Points on a hilly landscape, in no order, each with its height.
A ball rolls from a point to whichever of its 2 nearest points has the largest drop for the distance, and stops where none of them is lower. Distance is the straight distance between rows; heights are no part of it.
Bul: [ 57  69 157 120 121 122 125 151 110 151 111  90 124 136 130 180 107 123
 156 134 154 104]  height 480
nizo: [117 177 117 112 155 102 138  81 126 152 161 125 141 115 148  70 116 177
 102 151 190 116]  height 276
mediz: [146 132  70 141 137 159 136 188 128 104 173 125 134 163 143 145 112  80
 198 150 186 156]  height 534
vuv: [118 110 114  98 117 136  81 135 131 114 110  96  73  92 132 139 130  90
 154  77  64 138]  height 184
Bag: [115  80 122  96 121 127 116 171 164 129  41 119 103 125 106  99 101 108
 115  86  98  72]  height 241
Pimo: [104 113 138 161 140 141 140 138 118 129 160 134 104 146 153 162 142 134
 170 121 121 213]  height 376
kala: [ 91  77 115 120 167  68 179  98 138 151  53 164 172 107  80 103  99 151
 115  78 121  87]  height 649
Les: [113 106 129 195 167 107 184 109  98 149 124 183 129 127 112  77 127 172
 130  78 142 186]  height 547
robi: [139 165 115  71 204 129 122 149 139 155 178  94  77 146 163 133 126 102
 142 150 166 128]  height 412
Zifu: [145 162 113  83 120 161  56 164 140  92 161 127 129 112 167 128 149  95
 101 134  75 185]  height 275
Viru: [158 121 120  99 136 159  94 186 124 110  96 146 149 141  86 178 105  91
 126 102 127  66]  height 248
zar: [123 115 178 102 105 132 113 156 130 139  98 119 113 135 140 111 113 147
  73 115  70 128]  height 470
mit: [109 162 143  97  91 155  97 130 125  62  71 170 161 129 110 144 134 148
  79 182 128 128]  height 594
Goti: [147 125 129  93 135 146  81 181  95 135 167  99 134 173 130 159 132 121
  81 108 112 128]  height 371
Gupo: [159 153 135 127 126 126 139  67 109 132 124 113 114 165  94 133 140 178
  86 122 101 191]  height 398
bef: [103  78 177 217 129 114 177 103 110 165 140 147 136 134 113 175 142 135
 159 131 137 149]  height 462
Zilif: [ 93 122 121 145 110 101 108  99 102 132 147 104  92  46 148 110 158 107
 166 100 108 119]  height 286
tes: [147 121  99 147 162 143 160 141 128 136 172 118 118 140 133 127 104  99
 211 137 175 137]  height 524
nepar: [119 166  70 114 133 154 100 104 122  79 149 128 139 165 115 135 153 128
 142 162 157 186]  height 440
Fom: [102 148 145 122 121 108 148  69 142 138 120  88 100 130 131 155 133 150
 120 194 163 150]  height 479
Gikav: [165 103  97 163 114 125 129 189 123 142 150 120  98 134 141  93 112 109
 135  47 115 121]  height 267
Vodo: [118 109 110 152 114 144 104 147 149 111 105 162 134 141 128 109 128 160
 120  66 107 149]  height 101
Gulam: [103 101 134 194  94 135 120 148 145 111 123 172 111 108 157 112 153 146
 134  79  88 188]  height 227
Dovat: [145 168 111  69 201 143 100 129  94 101 145 134 143 149  92 151 113  96
 123 157 188  66]  height 326
metod: [124 102 169 202 113 125 182 110 160 133  81 185 132 149 120 133 135 183
 106 121 112 196]  height 633
ton: [196 126 117 181 112 143 173 104 164 128 127 156 135 152 108 103 130 125
 155 117  97 130]  height 463
goze: [150 109 130 151  83 143 136 183 142 130 130 145 168 142 142 121 113 119
 128 132 130  81]  height 582
beme: [ 97  80 151 186 101 130 168 134 190 117  55 181 135 139 126 136 130 152
 148 129 116 154]  height 650
Nubaz: [140 127 121 130 109 124  96 113 123 126 147 101  80  53 144 146 152  81
 171  83  70 132]  height 238
fupu: [119 162 133 115  99 152  88 143 148  97 145 149 139 103 176 121 142 140
 116 148  93 186]  height 337
boz: [114 142 121  96 115 153 104 151 137  75 115 106 116 174 135 168 173  74
 104 223 140 153]  height 458
Til: [160  94 125 198  99 127 153 139 112 155 179  99 115 171 124 159 137 111
 138 107 117 134]  height 541
foron: [ 94 112 173 178 149  79 176  71  97 175 140 132 141  76 124 150 148 137
 151 147 149 119]  height 439
kalar: [168 141 162 103 105 137 102 166 144 142 149 138 152  70 162 155 117  98
 134 118  85  88]  height 384
dosos: [127  89 134 154 139  94 182 129 138 144  67 134  75  94 113  86 139 106
 150  92  85 108]  height 386
muni: [158 177 128 102 141 142 161  92 152 108 104 153 139 123 124  91 120 145
 148 184 139 138]  height 737
tosuf: [110 173  93 118 140 110 122  38 157 131 153  93 110 114 119 147 146 118
 155 172 172 118]  height 491
gagof: [ 70  80 126 180  45 112 140 135 133 120 109  97 100 106 153  97 144 112
 141 139 109 119]  height 663
potaf: [ 85 122 137 166 140  88 145 115  70 148 137 144 107  82 138  92 142 171
 120  90 140 181]  height 449
Kilob: [187 148 107 121 113 141  86 190  99 133 202 106 157 154 141 160 133 101
  86  99 124 118]  height 404
govas: [166 122 150 100 117 130 123 109 127 150 120  87 125 141 102 178 137 104
 120 133  89  75]  height 144
girof: [180 145 148 195 100 125 160  74 132 140 164 162 149 106 133 128 167 143
 138 124  82 142]  height 417
bimor: [ 87  89 139 175  72 126 171 139 157 116  82 133 121 140 139 101 131 134
 146 154 122 139]  height 658
dov: [102 178 150  94 127 143 106 155 155 108 135 143 125 119 183 120 130 146
  88 208 149 176]  height 391
Tabel: [ 95 127 114 177 100 104 146  67 100 124 133 125 126 111 121 107 147 166
 136 117 148 171]  height 372
toli: [123  91 136 198 114 131 118 151 130 136 138 160 100  95 136 160 159 113
 160  66  89 158]  height 301
Rigop: [150 174 102 100 160 133 119  84  97 126 158  87 110 190 101 108 130 159
  82 141 147 179]  height 367
Zuzif: [183 151 131  95 174 160 114 166  96  90 119 176 168 152  86 169 105  86
 113 138 148  63]  height 294
lifik: [117 105 136 122 127 109 120 124  79 164 145  92 139 152 115 108 114 165
  85  86 129  88]  height 298
vul: [114 129 159 159 129 102 156  57 125 157 160 141 187 113 116 141 120 159
 135 156 164 114]  height 413
Nuz: [154  77 114 189 138 100 167 176 135 155 109 132  77 109 127  84 126  96
 143  49 108 101]  height 328
Dakad: [141 143  86 135 146 122 122  39 127 130 186  91 137 145  76 134 125 109
 166 142 163 117]  height 502
vini: [138 134 147 181 133 136 167 104 126 131 131 186 147 151 122 113 127 191
 121 107 120 203]  height 606
Doda: [176  98 136 167  99 141 129 169 142 140 145 122 120 173 130 172 143 118
 102  87  78 137]  height 521
misa: [108 117 148 129 100 123 133  80 142 127  68 149 152 123  94 154 129 168
 108 117 113 132]  height 464
giga: [148 112 104 157  74 139 110 137 135 128 136 141 190 122 108 160 125 115
 136  96 136  64]  height 598
niz: [143 185 116  92 168 139 150  96 149 109 113 165 158 116 120  84 108 128
 155 196 184  87]  height 750
bamet: [ 96  91 153 159 126 136 109 163 117 127 160 122  89 113 163 191 148 100
 159 107  90 196]  height 349
sal: [142  97 135  99 105 137 112 152 154 134  74 112 122 114 104 166 113  90
 137  98  93  65]  height 196
gumil: [182 173  94 105 156 146 111 136 111 117 188 107 133 194 126 119 158 111
  90 160 137 150]  height 392
Dezed: [143 113 120 124 176 109 182  81 156 141  63 190 170 122  76  82  95 154
 133  88 124 121]  height 682
kuge: [129 108 145  96 144  81 169 125 120 153  60 119  83  77 124  56 118 116
 112  90  68  96]  height 444
tiva: [102  93 131 165  71 110 151 133 134 132 142  74  96 109 159 120 141  93
 174 162 131  92]  height 667
doro: [ 99 116 129 110 111 114 128 185 110 141 131 136 158 105 172  46  99 149
  96 117 135  92]  height 142
valu: [144 149 160 150 106 125 128  85 134 141 168 145 174 106 153 160 156 156
 126 144 107 131]  height 382
pev: [163 148 158 108 150 116 143 102 127 154 152  92  90 114 144 142 147 116
 141 142  97 124]  height 71
fur: [120 176 162  73 159 138 122 160 151 123 125 151 128  96 178  94 108 139
 114 186 143 129]  height 433
fetin: [100 126 128  93 183 155 119 179  85 103 104 167 153 169 107 111  86 143
 119 139 186 107]  height 291
duk: [ 95  61 117 165 135  99 152 123 155 147  73 154 161 140  94 120 112 145
 124  78 137  95]  height 626
tuz: [ 63 125 141  81 139 114  81 146  99 138 141  69  86 115 159 113 107 149
  93 122 143 150]  height 472
zibuv: [125 168 110  42 185 138  95 162 129 117 129  85  71 135 140 121 121  82
 124 168 150 103]  height 387
rada: [180 109  98 183 122 146 142 116 129 140 190 120 157 194  78 152 109  99
 147 110 144 134]  height 527
mobi: [128  99 148 167 114 106 176 132 123 168 164  99 134 121 155 129 122 115
 163 153 156  82]  height 671
tuda: [122  65 113 173 129 124 165 121 152 147  99 138 153 151  83 143 101 110
 171 100 152  84]  height 617
ruli: [ 82 155 138  95 182 108 125 138 131 162 160  94  66 127 180 108 112 142
 117 152 178 145]  height 438
Roke: [102 150 118 147 129 145 132 125 126 108 162 141 140 157 156 136 138 168
 142 167 164 210]  height 411
Borad: [ 97 120 133 107  94 113  97 151  97 140 139 105 154 118 146  87 115 153
  80 118 136  70]  height 232
Bof: [165 178 144 114 170  93 152  52 128 166 154 112  99  73 139 109 151 127
 145 141 123  96]  height 143
Zusir: [151 194 121  43 185 142  77 141 117  97 139 135 117 120 131 136 138 101
  92 161 145  82]  height 354
Tebe: [117 142 128  83  95 147  59 138 123 100 123 113 151 120 125 180 149 107
  99 151 101 101]  height 530
Sis: [168 164 161 110 152  90 183  41 122 146  92 129  97  69 108 102 139 150
 127 140 103 141]  height 221
Keku: [139 143 131 107 154 138 174 113 152 118  69 194 166 123 110  85 101 162
 147 135 133 144]  height 714
zuko: [134 124  78 149  96 159 128 195 128  97 165 112 120 164 156 104 123  98
 158 151 155 141]  height 545
muziv: [155  87  90 174 107 141  97 193 164 116 113 135 109 163 125 103 121 133
 103  42 117 118]  height 205
finaf: [ 90 102 107  94 148 127 131 183 107 125  90 158 169 134 121  77  82 139
 126 114 165  80]  height 246
kiz: [159 167 155  74 161 132 102 149 132 144 153 145 148  83 166 108 115 133
 120 131 116  97]  height 427
pomut: [146 127 171 129 118 125 148 104 127 137  87 122 109 155 106 140 132 164
  88 121  80 154]  height 431
zusig: [122 165 131 126 139  78 156  71 124 162 160 105 111  84 157  82 140 146
 120 148 159  94]  height 209
gemo: [ 57 109 125  91 149 115  85 145  97 128 125 106  89  70 156  90 101 130
 135  75 122 154]  height 508
lupo: [ 94 164  78 115 125 145  97 109 135  66 137 115 127 170 123 156 172  98
 119 215 187 160]  height 451
bafi: [125 135 149  76 120 108 122 123 125 130  67 121 102  93 124  62 109 158
  71  92  77 129]  height 511
savi: [111  66 148 102 158 117 150 193 148 152  63 130  91 118 133 106  81 104
 142  78 108  96]  height 283
Kese: [123 122 140 116 134 122 104 132  83 155 172  80 128 180 128 145 131 155
  80 113 127 130]  height 339
bap: [137  90 117 150 126 134 131 146 133 149 124 152 199 136  82 174  85 110
 153  89 165  57]  height 609
segu: [138 127 165 148  75 115 112 121 128 143 160 125 142  72 164 138 157 129
 116 118  77 101]  height 345
turu: [ 69  77 167 164 110 120 134 115 111 150 132 103 130 149 127 210 138 137
 144 137 136 146]  height 474
nito: [213 166  83 115 146 142 117 168 111 132 210 100 136 166 138 134 136  93
 122 116 140 137]  height 420
pura: [122 166 134 118  85 139 131  86 140  89  86 166 173 117 115 141 126 187
  94 190 161 169]  height 607
kifos: [ 77 144 153  68 137 137  99 110 142 108  81 123 134 105 118 193 126 128
 139 185 149 128]  height 503
buse: [ 95 127 126 108 122 132 128  99 135 117  95 135 160 110 112 150 121 134
 165 149 150 101]  height 488
kat: [127 175 103  99 165 119 110  67 102 135 157 120 143 133 108  96 112 187
  97 121 177 146]  height 329
Zoga: [ 63 116 101 139  91 112 104  82 112 108 110 112 111  79 123 122 145 146
 157  95 128 154]  height 330
ruv: [186 102 149 195 113 140 156 140 185 134 106 157 114 152 123 149 146 123
 130 100  77 132]  height 494
Niv: [117 135 140 112 112 135 136 123 133 121 129  79  97 175 136 154 147 129
 109 195 128 165]  height 468
Refi: [177 120  86 158 139 135 159 100 128 138 182 101 135 162  84 116  94  85
 190 126 168 107]  height 513
did: [137 142 115 122  96 154 115 180 129  94 136 138 149 138 150  97 125 116
 123 172 142 100]  height 564
Mebal: [139 163 114 110 122 162 103 145 111  69 108 171 162 155 113 119 133 129
 104 171 137 114]  height 583
Fiki: [ 98 157 151  83 125 129  72 111 134 121 127 118 159 108 131 200 146 124
  97 179 140  90]  height 515
vevot: [177 159  91  71 138 164  85 161 139  90 142 125 120 138 138 146 163  73
 132 135  88 183]  height 211
migo: [177 137  92  90 152 169 116 152 142  99 103 135 103 174 101 146 135  98
 147 114  92 164]  height 120

For each start below, name the point where the ball stops.
Kilob | doro
turu | segu
gagof | vuv
fur | migo
potaf | vuv
Til | segu
boz | Vodo
muni | did
bafi | Vodo
pomut | pev
niz | did
gumil | pev

Two balls start at each pair of points below. Name the first point that both come to, or write none.
Fom / kifos | none
buse / tosuf | none
nito / Dakad | none
